Points on a hilly landscape, in no order, each with its height.
From any point a climber takes the steepest step (rise divided by distance) to one of its 2 nearest points. It stops when none of these is higher. Distance is the straight distance between rows; heights are no part of it.
K237: [124 100  99  90 125 101  94  96  55 164 120 156  96  73  79 107  96  88
 139  87 125 123  73 152  99  83 114  89 115 130 127  65 118]  height 11.6
K233: [169  74  77 111 122 121 105  82  54  99  93 125  85  92  83 112  66 112
 100 104  97 104 123  69 112 107 109 146 105 129 117  88  94]  height 43.3
K610: [ 73 102 125  80  60  81  73  76 119 119  97 124  90  93 128 121 100 121
  71 102  91  84 132  76  90 106  67  70 118  98  81  55 131]  height 74.5
K870: [ 98 104 110  66  60  72  70  76  94 116  96 115  50 127 119 101  85  84
  84 109 115 126 137  70  63  66  57  59 128 121  75  75 138]  height 69.1
K344: [146  78 104  85 150 139 114  97  92  87  92 139 139  86  76 100  84  83
 101 161  89 109 107  69 127  97 158 135  75 111 100 114 113]  height 50.4
K901: [130 139 124 104  97 115  72 105 113  75  65  61 112 115 128 140  67  88
 105 114 116  94  55 101 115 142 140  92  77 102 130  98 129]  height 57.0
K702: [114  61 110  95 122 124  98  57 115  87 118  78 134  68 113  89 120 130
 125 120 122 148  46  70  51  94 120 118 107 146 124 108  64]  height 45.3
K863: [ 48  55  50  44  56  83  85  88 100 117 129  74  54 107 107  88 125 101
  90 120 126 122 117 130  81 113  80  92 125 103  81 119  90]  height 38.4
K777: [ 45  87  93  80  76  65  88 115 113 124 124 103  90 105 109  80  89  82
  65  68  88 108 121 106 105 131  50 131 101  86  61  84 132]  height 22.0
K745: [ 78  55  43  92 119  78  73 127  56 111  80  47  74  90 121 124  98  79
 131 116 104 126  87 111  97 143  60 106 114 111 102  99  87]  height 11.7
K30: [ 81 135 137  99  88  91 110 129  73 119  84 111 109 112  89 116  71  86
 115  85 105 122  65  74  87 154 141 156 102 117  79  58 145]  height 4.9
K694: [123 107  82  79  89  52  86 109  87 101 115  72  90 122  97 100  91  99
 144  60 104  88  92 182 109  87 116  65 116  67 112 126  97]  height 56.1
K211: [ 99  78 136  92 130 118  84  83  97 155  98 109 112  70 116 114 104 129
 105  85 111 114  51  63  79 117  62 108  89 130 117  73  84]  height 36.7
K458: [ 84 137 121 101  64  75 117 123  80 105  79 107  97 113  97  87  63  89
  95  88  95 129  99  74  93 124 100 106 115 118  79  58 175]  height 6.5
K539: [130 172 109 133  51  87 113 114 105 100 121  94 130 134  61  96  74 100
 126  72 107 143  60 108 119  49 104 114 114  75  73  93 127]  height 47.2
K328: [ 66 124 127  81  46  88  89  82 154 119 151 110  94 100 120 105 137 132
  59  73 106  66 138  86  84  77  77  73 106  96  87 105  98]  height 80.3
K110: [121 163 114  99  98  83 101 118  64  98 102  98  81 101  67 134  80 117
 146  90 118 101  67 117 108  86 142 107  99  93 105 101 106]  height 29.1
K524: [ 71 131  87  75  72  88  97 100 101 108 160 107  68  89  59 125  96 141
 127  79  85  61  96 115  97  45  98  85 126  80  71  97  71]  height 70.0
K13: [117 126  72 141 125 114  57 104 110 109 136  86  93 112 106  89  76 127
  81  86 139 140  71  60  97  33 109  78  88 146  96  80 120]  height 57.5
K605: [ 63  72  99  70 108  88 125  96 103  80 103  94  67  71  76  77 131 112
 128 114 109 166  95 116  86 103  75  81 109 112  83 128  63]  height 13.1
K806: [ 78 119 101 145 113 107  95 143  78 118  81 101 103  63 128 129  95  96
  61 101  72  75  92  84 110 169  88 122  79 123 122  59 123]  height 24.0
K973: [ 84  72  70 110 118 123 156  80 100  86  96  87  73  43  78  50 112 105
 108 130 116 156  97 121  52 127 100 102  96 125 110 129  90]  height 14.6
K201: [106  39  93 110 110 120 110  92 114  95  76  86 124 102 109 108  78  69
  59 115 100 107 124 107 125 133  56 120  99  94  88 113 119]  height 73.8
K312: [ 90 135  85 153  80 115  78 110 153  94 114  77 103 106  88 126 108 149
  81  65 105  80  79 101 126  76 102  85  95  71 103 112  71]  height 47.7
K517: [116 108 154  84  83  85  93  87 114  70  68 144 144 100 108 114 112  97
  80 153  74  63 141  66 132  89 143 106  95  74  91 104  85]  height 62.4
K923: [116 138 104  91  92  46  78 131  94 116 116  89  88 113  82 130  92 103
 152  62 110 129  84 154 122  52  78  52 109  72 101 127 102]  height 58.4
K230: [117  94 131  71  82  79  91  88 146 100 102 135 162 101 141  82 131  87
  66  95 117  47 170 110 129 109 114 103 112  89 108 127 113]  height 30.3
K482: [ 75 117 104 123 105  85 109 133  62 153 104 113  68  94  70  93  92  78
 108  55  85 151  84 104 113 105  43 147  97  91  69  78  95]  height 17.5
K150: [128 106  86  86 133 141 116  78  86 108 116 130 102  98  58 101  91  87
 159  89 106 117  57 115  77  48  95 109 110 123  80  94  52]  height 33.9
K251: [121 125  75 104  92 110 139 115  35 139  96 129  70  87  63  90  74  65
 122  55  56  92  97 152 102  80  99 127 133 106 107  72  98]  height 54.1
K134: [144 138  82 143 105 130  74 110 135  69  91  66 111 112 134 121  79 114
  98 102 138 109  68  95 104  83 144  54  66  94 121  93 130]  height 63.4
K357: [150 111 107  88 157  98 103 124  39  90  92 151  76  88 102 101  71  82
 132  98  83 100 108 101 116  92 156  75  77 124 144  92 108]  height 49.5
K132: [119 111 108  88 120  65  62 136  60  94  76 123  94 107 118 133  60  93
  98 112 104 105  88  69 101 142 150 104  83 139 128  76 161]  height 38.1
K962: [ 36 102 100 127 113  60 107 137  82 137 124  99  83  80 126  96 107  74
 137  53  42 102 119  97  73 127  67 127  76  68  77  60  96]  height 40.0
K282: [134 146 136 100  94 115 119  99  99  89  87 112 111  92  96 114  85 112
 144  95  72  57  83 107  97  89 131  95 105  70 102  83  82]  height 25.8
K138: [109 115 124 127  77  78  79  85 116 110  98  71 118  94 112 115 110 138
 101  68  61  48  98  97 148 119  83 143 110  52 113 106  47]  height 77.5
K700: [137 144  97  88 110 105 130 136  34 117 104 169  88  88  70  93  69  73
 119  71  78  97  93 105 102  68 147 119 108 132 128  76 138]  height 49.1
K946: [ 75  90 111 118 137 114 102 101  88 152  90  92  75  65 106 107 132 115
 119  71  85 113  71  95 115 118  43  96  80 101 103  88  44]  height 31.9
K910: [ 88  81 103  73  93  86  81  84 142  71 115  92  70 123 101  84 133 110
 125 100 103 143 111 113  92  79  58  63 105 101  84 119  50]  height 12.2
K441: [120 114  98 118 132  92 111 102  69 119  79  98  74 123  90  78  90  71
 115  65 127 147  84 158 110 102  90  61  90 101 111  93 119]  height 60.8
K811: [ 50  77  92  49  59  92  80  80 129  90 121  93  76  93 142  94 143 111
  78 115 136 100 131 122  69 111  85  47 118 109 102 116 110]  height 40.2
K991: [ 76  96 138  89 113  65 101 135 125 119 132 115 127  79  97  64 106  92
 123  62  73  55 138 105 120 118  71 127 106  69  93 112  77]  height 25.5
K835: [112 101 129  58 100  79  95  95 155  81 131 107 142 124 103  76  99  74
 147  83 107  56 110 148  84  69 104  80 111  64  86 125  86]  height 61.2
K773: [127  96  96 108 138 121 131 106  89  52  79 113  92 101  83  95 101  90
  90 134  93 108 112  85 129 119 162  84  68 112 124 128 100]  height 56.3
K472: [144  92  58  78  97  83  87  91  75 119  89  86  70 137  51 101  81  80
 124 100 105 141  84 139  93  79  85 123 118  96  76 126  91]  height 77.8
K797: [114 121 118  82  68  43  70 103 125 125 128  83  68 123 104 122  85 113
 137  73 104 126  88 123  83  56  63  38 117  81  81  84 108]  height 60.9
K93: [133  92  68  88  90  54  77 117  51 134  74 100  59 123  62 106  82  83
 109 108 106 131  99 109  66  96 106 102 120 117  85 111 153]  height 69.6
K316: [ 78 119  79 114  96 135  97  94 123  65 118 134 123  95  78  83 142 119
  83 136 115 106 116  81 111  14 128  75  91  97  77 126  61]  height 52.8
K53: [112  74 107 107 118 106 118 108  94  63  58  85 105  69 107 104 128 113
  96 179  94 104  99  98 104 137 164  89 102 133 144 145  87]  height 63.2
K377: [ 98 134  84 107  69  81  89 106 119 102 142  72  61 122  87 133  86 126
 138  85 125  88  89 118  64  50 134  51 115  86  80  93  98]  height 65.1
K281: [124  55 141  98 144 138 128  77 117 102  79  99 100 107  92  95 103  92
 140 117  98 111  93  83  65  98  67  98 104 100  85 101  57]  height 39.4
K893: [ 66 103  60 109  72 117 107  77 138  90 131  63  96 113 104  90 129 125
  91 104 127  97  88 145  59  91 145  57  95  94  97 113 106]  height 71.0
K172: [ 55  84  98 128 117  76 139 133  64  91 108 123  80  91 111 101 109  76
 140  82  59 102 120  92  48 112  84 135  62  91  53  86  97]  height 43.2
K742: [105 133  74 135  88 108  78  88 126 130 125  78  80  94  79 137 109 145
  81  67 102 116  83 107 131  81  60  84  94 106  97  81  95]  height 45.1
K174: [ 91 116  72 127  90 126  91  78 147  52  92  62 126 122 125  95 107  99
  69 115 131 100  85 125 107  92 131  51  76  94 120 115 142]  height 67.5
K104: [104  74 116  94 107  95  74  77 163  64  78  68 151 120 128 108 127  83
 103 121 128 117  92 110 127  88  80  69  96  86  91 127  93]  height 66.9
K124: [ 55  44 105  89 101 115 121 110 104 115  80 114 125  35  96  84 122 116
  85 163 132 119  90  62  55 121  97 120  95 124 115 117  95]  height 60.2
K881: [127  76 141 128 153 111 112 108 104 105  48  75 116 103 139 114  93  67
 114 111  94  97  96 116  90 149 125  82  91  95 119  99 111]  height 39.8
K852: [ 94  67 128 121 104 100 120  95 103 139  64 110 103  76 138 116 102  98
  98 115  73  59 112  78  54 134  89 113 113  87  85  63 115]  height 49.0
K615: [ 90 113 109 115 139  88  76 164  54  85 103 134  81  85 117 140  75  79
  85  71 107 134  77  81 124 148 137 121  63 151 145  96 132]  height 32.3
K699: [ 88  74  78 113 106 141  85 118  67 124 113 105  94  69 113 119  69  98
  53 120 100  68  95  64  82 144  57 110  94 136 133  63 137]  height 18.9
K729: [ 63  91  35  90  99  87  70 112  69 115 102  45  58 109  94 113  96  81
  75  92 101 117  79 120 124 141  44  99 103  97 109 108 104]  height 13.5
K326: [ 37 130  99  99  80 135  93  76 112  64 110 103  82 103  91 118 143 124
  60 128 138 100  79  52  79  96 111  73  85 135 100 101 115]  height 43.7
K764: [ 94  91 105 115 120  75  91 119 101  81  83  40  86 111 153  95  90  63
 117  67  87  69 110 122 119 153  94 115  98  57 115 108  89]  height 49.8
K660: [127 168 110 120  61  70 107 112  47 145 126 102  66 104  57 120  82 116
 116  58 122 132  65 103 110  70 117 126 126 129 117  97 128]  height 32.9
K188: [ 60 139 128  87  71 111  82  77 106  86  85  79  91 117 107 142 115 113
  90 139 125  65  75  61  71 104 127  97  99 116  84  88 111]  height 47.4
K167: [110  59  84 137 107  85 135 123  77  97 119 111  93 108 109  74  74  70
 114  53  39  98 160 130  90 112  63 122  96  88  91  82  95]  height 19.3
K598: [ 57  55 109  66  92  66  53 107 111 129  86  80 121  76 142 116 131  95
 103 118  88  59 112 102 102 135  78 114 113  75  83 102  95]  height 77.2
K483: [126 101  64  76 111  72  73  98  64  95 105 128  63  98  48  98  87 118
 106 100 100 132 111  81 139  46  74  68 105 117  99 121 102]  height 40.1
K518: [162 159  97 117  61 105  90  90  99 110 104 109 147 123  71  89  71 115
 114 107  85 135  80  81 128  46 108 136 114 111  80  46 139]  height 44.9
K618: [ 78 158 137 130  98 103  92 138  62 120 105 109  83  69 118 128  75  97
  78  57 108 108  64  80 135 148 113 118  86 129 143  61 145]  height 28.3
K565: [ 87  52  71 103 129 110  80 131  65 121  84  57 105  76 144 141  87  64
 139 129 108 103  83  80  73 150  82 148  98 120 101  81  85]  height 8.5
K807: [130  88  53 109 129 134 127  86  74 114 101 105 115  84  47 104 104 101
  95  95  96 100  96 150 145 100 103 117  96  95  99 112  79]  height 17.8
K995: [106  77 125 140 143  92 133 111 105 123  80  75 118 101 134  84 115  65
 108  79  76  70 106 141  88 141 126  98  83  48 119 105  84]  height 45.0
K760: [144 135 113 129 154 122  75 103  99 114 132 133 119  72 118  96  94 143
 130  81 107 103  64  78 104  23 123  69  70 120 130  63  84]  height 49.7
K925: [109  61  57 124 140 129 157  94  71  82  92 108 110  49  56  64 111  97
 102 123 102 152 106 135 115 117 105 105  99 111 115 132  83]  height 16.1
K549: [ 88 105 135  70 105  70  80 103 149 132 127 121 123  83  90  95 100 117
 110  67  69 107 105 112 137  94  35 104  97  65  76  91  68]  height 27.6
K371: [105  70 102 125 110 146 123  72  95  82  76  87  84  95  81  99 121 131
  72 135 103  93  94  52 106 109 104 122  96 133 125 138  56]  height 39.9
K221: [108  60 133  70 113  73  75  85 146  92  92  76 130 116 150  86 113  78
 123  92 115  85 115 132  91 123  87  61 116  74  99 117  95]  height 64.2
K768: [ 94  93  77  98 101  84  96 131  75 191 107 131  65  92  75 108  98  79
 104  74 100 159  90 158 106  98  51 121  94  88  89  67 119]  height 15.6
K616: [114  77 104  95 118 133 118  70 113 101  97 158 117  62  97  81 126 129
  91 137  83  67 116  79  95  23  79  47  95 103 104  98  83]  height 46.0
K27: [ 79 148 130  97  53  65 117 149 112  54 118  94 111 120 106  47  68 103
  99  50  96  86 132  85 145 141 110 116  94  84 109 117 127]  height 24.1
K187: [ 75  57  91  87 100 156 118  73 129 139  87  55  91 100 115  86 108  73
  79 133 107 105  73 112  54 129  38  99  95  98  99  91  88]  height 39.0
K803: [113  88  86 108  87  96 120 108  68 135  98 110  82  92  76  96  68  97
 121  84  62 128 112  93  83 116  69 161 125  94  59  65  78]  height 20.0
K763: [ 98  61  94  96  83  98 120  79 125 115 100 106 138  95  93  98 143 124
  48 121  91  48 129 106 121  91 103 117 105  81 117 133  63]  height 51.5
K84: [ 86 122 140 103 131 101 112 105 101 125 106 122 101  78  74 109 111 123
 135  61  86 117  64 118 125  78  56  76  89  67  92  95  55]  height 29.4
K963: [124 144  91  70  75 106 118 101 121  36 113 132 152  95  69  93  78  91
 107  89  58  56 111 106 155  33 129 125 102  70  86 113  99]  height 77.9
K181: [ 93  77  94 107  86 163  95  57 137  75  85  77 126 110 120  87 119  79
  62 160 127 124  75  93  81 107  51  80 103 124 113 114  87]  height 36.9
K347: [ 24  61 100  80  82 122 114  83 122 115  81 106 121  75  95  95 144 108
  59 147 125 107  91  87  81 116  81 112  91  90  69 119  89]  height 66.3
K622: [125 114  79 105 104  69  91 104  73 104 100  37  74 132 123  81  85  75
 124  38  95  85 103 164 116 131 103 107 110  66 115 109  98]  height 53.2
K399: [122  98 147  99 148 107  74  69  87 111 122 118  99  96 117 115 100 135
 121  74 103 119  56  52  84  80 119  94  85 130 136  74  93]  height 43.0
K161: [132 152 101 115  69 112 109  99 122  35 127 122 117 109  85  69  82 120
 101  65  71  69 131  79 137  58 120 117  94  70 107 116  66]  height 81.3
K898: [128 105  98 111  74 122 105  58 129  79  99  60 121 138  85 112 105 100
  80 112  82  56 115 111 110 111 132 161 110  77  76 115  66]  height 76.3
K171: [123  97  75 120 125 105 118  95  92 123  82 118  94 110  97  78  68  71
  78  76 116 142 101 126  92 120  82  95  87 119  97  63 175]  height 63.3
K176: [162 163 110 108  62  81  83 114  94  76  64  87 109 126 133 106  47 103
 114 110  98 122  88  89 133 112 134  86  88 101 122  77 157]  height 51.2
K873: [ 95 117 126  95  33  64 101 143  67  78  70  99  98 133 113  86  70 111
  91  92  69 122 128  42 119 109  86  81 128 101  89  74 136]  height 7.8
K456: [146 120  67 102 112 134  97  82 109  60  99 132 137  97  71 107  91  98
 106 142  76  67 103 100 151  25 146 109  77  99  83 107  88]  height 73.9
K401: [121  90  87  97 112  95 123  90  99  95 104 134 113 105  49  83  76  91
  94  80  82 114 120 121 142  95  78 115  97  73  80 100 103]  height 19.2
K24: [102  94 113  87 118 108  93  91  78  82  87 104  52  94 114 104 109 119
 107 109 120  89 108  62  68 108 135  58  90 128 118  89 114]  height 84.3
K471: [101 126 130 119  91 104 130  95  85 107  88  93  94 102  84  89  86 101
 118  68  56  87 104 102  99 129 101 148 105  74  79  72  75]  height 22.7
K158: [ 99 102  64 100  64 114  92  55  98 110 104  45  74 130 104 101  93  91
  76  79  76  64 111 115 106 124  75 154 120  91  82  92  69]  height 68.0
K342: [122  65  83 116 135 138 118  78 114 100  78  97 121 101 100  91  80  69
  68 133 130 127  91  95  99 124 102  97  77 123 113  91 153]  height 68.1
K766: [ 68  86 122  76 113  58  72 122  88  86  73  74  86  85 119 129 120 121
 124 118  94  64  97 111 103 137 120  78 101  73  95 109  86]  height 84.4
K329: [113 101 104 111 115  67 131 161  75  80 113 124 110  85 118  75  77  76
 136  49  43  64 149 141 104 125 112  96  98  72 116  83 111]  height 21.1
K477: [103  58  60 101  90 100 110 119  52  86  82 104  48 109 105 117  70  77
  95 116 104  96 156  71  47 122 100 124  89 137  88  87 114]  height 65.2
K955: [ 83  45  85  33  79  76  74 110 126 121 138 110  88 114 118  84 124  78
  80 102 126 118 147 130 109 105  56 114 114  96  80 122  76]  height 36.4
K690: [116 167 105 145 132 102  85 124 108 105 141 121 100  83 110  84  68 140
 111  79 134 123  67  54 115  15 119  86  67 126  90  76 121]  height 54.0
K740: [ 88  37 110 123 111 142 161  74 120  98  54  84 136 114 122  89 117  86
  56 162 105  97 109  95  89 111 112 115 120  87 118 145  96]  height 40.5
K521: [ 90  72 119  93 112 111 133  90  97 118  80 166 128  61  78  97 120 125
  76 149  91  68 114  53  93  80 119  90  88  99 105  98 100]  height 50.7
K296: [ 75 108  95  89  91 115 106  90 120  84 114 117 117 100  49 112 132 128
 104 131 118  97  95 106  98  65 139  96  93  88  67 115  89]  height 55.4
K838: [162 132  98  94  95  61  77 120  62  77  75 113  77 128 110  95  55  98
 109 118  84 116 119  65 105 103 145  97 105 125 124  80 146]  height 45.4
K213: [161 143  88  86  55  65  87 107  48 127  90 107  87 124  64  86  71  87
 138  95  79 108 102 125  81  57 120  82 140  90  95  94 142]  height 61.8
K367: [ 80  87 130  95  77  83  86 104 147 105  93  86 160 110 136  80 113  76
  44  90 105  59 132 106 121 141  88 134 106  79 107 121 123]  height 27.8
K885: [ 90  43 139  98 123 111 126  80 129 137  74  99  95 102 129  93 117  87
 101 113  90  90 105  94  53 113  51  74 101  85  88  90  73]  height 43.1
K362: [151  60 115  96 165 157 149  80  80 109  95 121 111 105  84  79  81  70
 156  98  99 111  85 106  74  86 107 109 108 116 101  98  70]  height 35.8
K406: [153  72  62 105 118 130  86  61  92 113 118 109  94  87  86  93  92 140
  84 110 108 110 106  67 117  68  89  99  87 140 109  77 101]  height 38.2
K748: [ 51  63 108  94 124  81 111 122 126 106 117 105 108  98  99  69 112  78
  87  75  86  96 130 102 107 125  69 126  74  73  72 116  80]  height 23.7
K822: [100 170 115 141  97 112 116 108 131 103 136 118  87 101  82 105  76 131
 118  84 117 114  89  58  88  25 115  71  81  79  62  70 112]  height 51.3
K525: [ 89 148 147  93  80  98  87  95 122  68  74  74 119 123 128 113  82  84
  97 100  97  74  70  91  90 137 113 101  88  80  88  82 134]  height 52.2
K502: [ 59  99 100  97  99 103  86  99 116  57  93  60  97  98 126  86 121 101
  72  86 113  96  76 128 115 129  83  39  91  88 130 125 125]  height 65.0
K642: [ 77  90 118  97 120  91  97 130  86  89  51  73  91  83 135 138 118 103
 110 154  83  65  75  91 107 165 150  97  83 102 128 125  79]  height 74.6
K503: [ 94  90  93  80 121  72  92 127  62 162  99 134  81  63  76 119 107 110
 138  91 112 132  80 157 129  96  71  65 112 106 116  82  97]  height 13.7
K106: [137 100 142 115 147 106 105 134  76 123  81 129 121  86 117 124  78  68
 136 108  92 104  87 119  93 147 155 135  90 115 124  75  98]  height 36.3
K257: [ 77 119 131  78  64  56  83 145 129  74 115  94 126 120 132  54  93  73
  91  70 119  65 147  98 120 137  82 122 110  98  94 110 136]  height 25.6
K117: [ 27  92  67 112 130 117 112 110  87 119  91  39  85  93 124  99 123  48
 105 103  84  86  65  86  58 151  94 123  93  73 101  95  87]  height 52.3
K280: [ 98  72 109 127  95 127 159  75 111  85  71  97 127 107  89 109 143 123
  74 169  98  76  98  84  97  89 122 115 114 102 127 145  51]  height 45.6
K384: [138 112  62  78  96  79 116 122  62 112  91 130 103 104  70  83  67  63
 120  74  70  95 113 155 102  65 100  87 142  86 102  90 142]  height 57.6
K971: [ 79 104 105 108 125 101 117  88 131 106 107  85  98  96  95  72 126 110
 101  69 120 142  76 154 103  99  76  29  73  93 109  97 116]  height 63.0
K846: [ 71  57  92 116 108  99 132 103  85 100  73  88  73  85 131  97 138 124
  70 122  70  49 126  88  80 129 127  83 107  93 130 116  66]  height 66.0
K950: [113  90  96  59  84  81  76 103 110  78 120 105 131 118 106  79 132  84
 101  99 132  55 169 132 129 106 118 129 119  95  93 145  82]  height 32.6
K208: [ 98 103  89  90  67  63  84  85 106 107 100 105 105 122  76  83  81  90
  68  83 104 133 121 118 137 100  73 103 102  92  72 101 147]  height 20.5
K868: [ 52  70  90 117 118 111 118 100 114  70  76  43 109  65 125  75 133  73
  73 126  89 105  69 123  86 150  60  72 119  95 139 129  85]  height 62.2
K723: [ 30  53  94  84  96  95  86  96 134 145  82  85 140  76 115 120 119  79
  65 131  99  84  82 105 107 138  66 134  97  66  80 103 103]  height 71.3
K633: [124  61  64 111 119 131 117 119  54  97  99 110  85 101 104 127  66  84
  75 115  95  97 113  75  78 149 138 153  84 145 117  94 118]  height 53.9
K759: [ 94  98  41 112  85 152  73  63 127  70 115  70  88 116  98  96 105 101
  71 131 136 156  78  86  82  77  67  75 107 160 103  99  92]  height 39.1
K70: [ 77 117 125  71  64  80 109  94 133 117 157 133 103  88  88  97 111 130
 109  73  77  28 125 109  74  63 109  81 121  72  87 102  95]  height 74.7
K90: [ 46  89 109 126 130 129 126 101 103 102  73  50 106  76 121  82 130  66
 105 127  97 109  25  95  71 150  85 110  97 100 123 119  79]  height 58.1
K253: [102 106  60 104 111 114  59  95 104 101 141  84  82 122  81 102  98 136
 114 108 146 145  65  57  58  38 131  99 119 147  88  99  90]  height 62.9
K818: [106 102 101  93  58 103  70  65 136  63  85  55 119 142 140 129 110  89
  67 111 110  52 118 122  95 112 120 110 119  82 101 123  87]  height 85.0
K853: [ 99  53  69  97  97 116 106  76  78  95  89  84  53 104 113 102 110 106
  82 122 110  74 132  97  78 129 104  73 113 118 110  96  95]  height 74.4
K389: [ 95  88 131  80  98  86  87  74 109  64  96 102  61 121 123 100 103 105
 115  79 103  90 133  71  87  79  60  51 101  97  78 101  62]  height 11.2
K866: [ 42  81  83 113 141 102 126 133  62 109  94  82  73  94  95 100 118  75
 133 103 103 115  85 102  61 135 112 122  76 105  75 100  82]  height 47.0
K542: [ 86  74 109 108  89 100 122  90  97  92  80 101  97  99 133 110 125 110
  25 120  72  28 147  73 121 115 107 137 113  86 131 129  55]  height 57.7
K447: [123 142 145 100  47  72 120 108  86  64  86 105  89 129 118  66  70 123
 137  75  84 113 120  64 116  77  96  73 112  80  88  80 112]  height 9.0
K465: [126  63  96  72 129 146 103  60  91 115 132 124 136  89  76 105 106 129
 142 123 112 113  53  77  67  58 126 140 110 125 112 101  63]  height 38.9
K72: [119 127  97 117 102  79  81  96  88 103  89 100  62 113  75 105  84 120
 100  64  95 138  94  82 139  76  37  81  99 120  93  91  94]  height 42.6
K750: [ 37 120 108  66  76 108  90  75 109  54 114 104  93 102 128  95 157 102
  57 115 137 106 119  83  78  84 107  41 101 107  91 126 107]  height 41.7
K736: [129  77  98  86  91 110  66  57 143  81  77  82 141 129 110 118  90  73
  77 117 120 110 112 108 138  93  58 115 102  97  84 104 108]  height 69.5
K732: [ 75  90  88  91 113 128 101  86  76  74 113 110  80  78  60 104 123 153
  93 113 118 124  76  39 103 105 118 123  88 155 117 119  79]  height 35.4
K801: [107 111  92  47  86  89  71 105 130  80 137 108 119 120 122  82 153  89
  82  87 149 104 165 109 116  89  73 106 115 118  94 152  61]  height 34.4
K242: [ 80  99 124  64  95  83 100  87 127  76 106 112 141 124  82  89 115  76
 117 118 115  80 101 123  88  83 140 101  97  66  58 126 100]  height 58.5
K851: [ 93 130 103 121  95  55 133 170  74  58 109 104  82 114 111  68  68  86
  99  39  63 108 134 114 122 138 108 114  86  67 111 118 116]  height 22.6
K485: [ 90 129 162  79  73  77 104  93 109  49  81 118  85 120 126  89  95 102
 103  75  85  84 152  51 106  85  94  87 111  75  87  98  81]  height 10.1
K44: [ 82 127  77 152  83 122 108 106 155  62 120 108 112 101  82  87 124 148
  55  81 104  79 113  84 106  51 141  76  73  75 109 127  65]  height 50.3
K582: [ 95  56  74  77  84  65  80 115  98 100 107 103 126 105  99  96  99  84
  90 113 104  77 145 144 127 131 127 138 113  74  85 123 126]  height 30.1
K907: [ 81 118  55 102  57 150  92  64 121  97 127  89  81 118  92 105 114 109
  42 120 130 103 106  91  86  78  86  74  98 133  82  92 121]  height 41.2
K581: [ 92 165 101 120 109 113 122 107 122  98 133 115 115 110  58  99  87 100
 130  75 116 126  61 127  98  23 129  78  80  61  72  92 123]  height 49.2
K727: [ 75  93  62 106  89 121  67 103  84 121 108  84  90  92  95 116  70  80
  38 108  87  89  93 111 116 144  24 102 112  98  98  60 131]  height 15.3
K256: [121 124 113 122  78 102 100  99 136  88 138  91 119 108  88  74 110 132
  89  44  79  30 132 106 135  92  78 133 103  76 110 126  43]  height 85.2
K286: [138 101 133  90 142 119 117  96  95 109 100 145 132  99  88  97  71  81
 112 123  87 102  88  69  74 122 176 140  79 112 103  73 125]  height 43.6
K550: [107 103  71  86 110  97  81  86  85 121 108  80  68 134  62 115  98 109
 130  95 132 158  45  96  76  83  76 119 107 141  88 114  86]  height 70.7
K548: [149 105  62 105  99 109  87  64 117 130 121 114  96  93  75 105 101 132
 101  98  96 109 102 137 117  55  80  67  95 109  95  73 115]  height 42.2
K139: [ 97  77 155 110 107  95 121  98 115 103  45 153 124  88 119 113 108  89
  75 148  78  74 127  41  91 111 114 105  91  87  94  91 124]  height 56.5
K990: [ 72 102  84 113  56 113  86  83 128  78 100  52  95 127 131 114 138 124
  66 114 114  45 101 120  61  95 153  96 114  92 122 132  63]  height 77.1
K446: [ 85  45 111  79 122 117  88  86  87  83 101 100 114  58 126 103 102 112
  94 137 123 127  55  56  49 136 106  96 121 148 142 105 100]  height 52.0
K318: [153 132 116 115  73 111  82  88 139  72  72 124 155 109 102 129 105 113
  89 156  80  63 111  86 139  56 147 117  84  75  98 108  86]  height 67.9
K449: [144 143  65 112  92  80  88  99  43 109 120 111  66 107  34 108  88 127
  98  95 103 118  89  81 125  33 111 103 101 131 102 111 129]  height 37.1

Two climbers start at each pair of points below. Name the first point that both come to, or write none.
K150 / K282 -> none
K660 / K458 -> none
K616 / K548 -> K316

Call two points neighbours if one is among the 2 nearest of the other. Go from one point of each pair to the other, from neighbour to neighbour, staying as high as possible. Name the lowest point that can't be avoided.
K256 / K174 -> K616
K818 / K201 -> K441
K766 / K328 -> K106
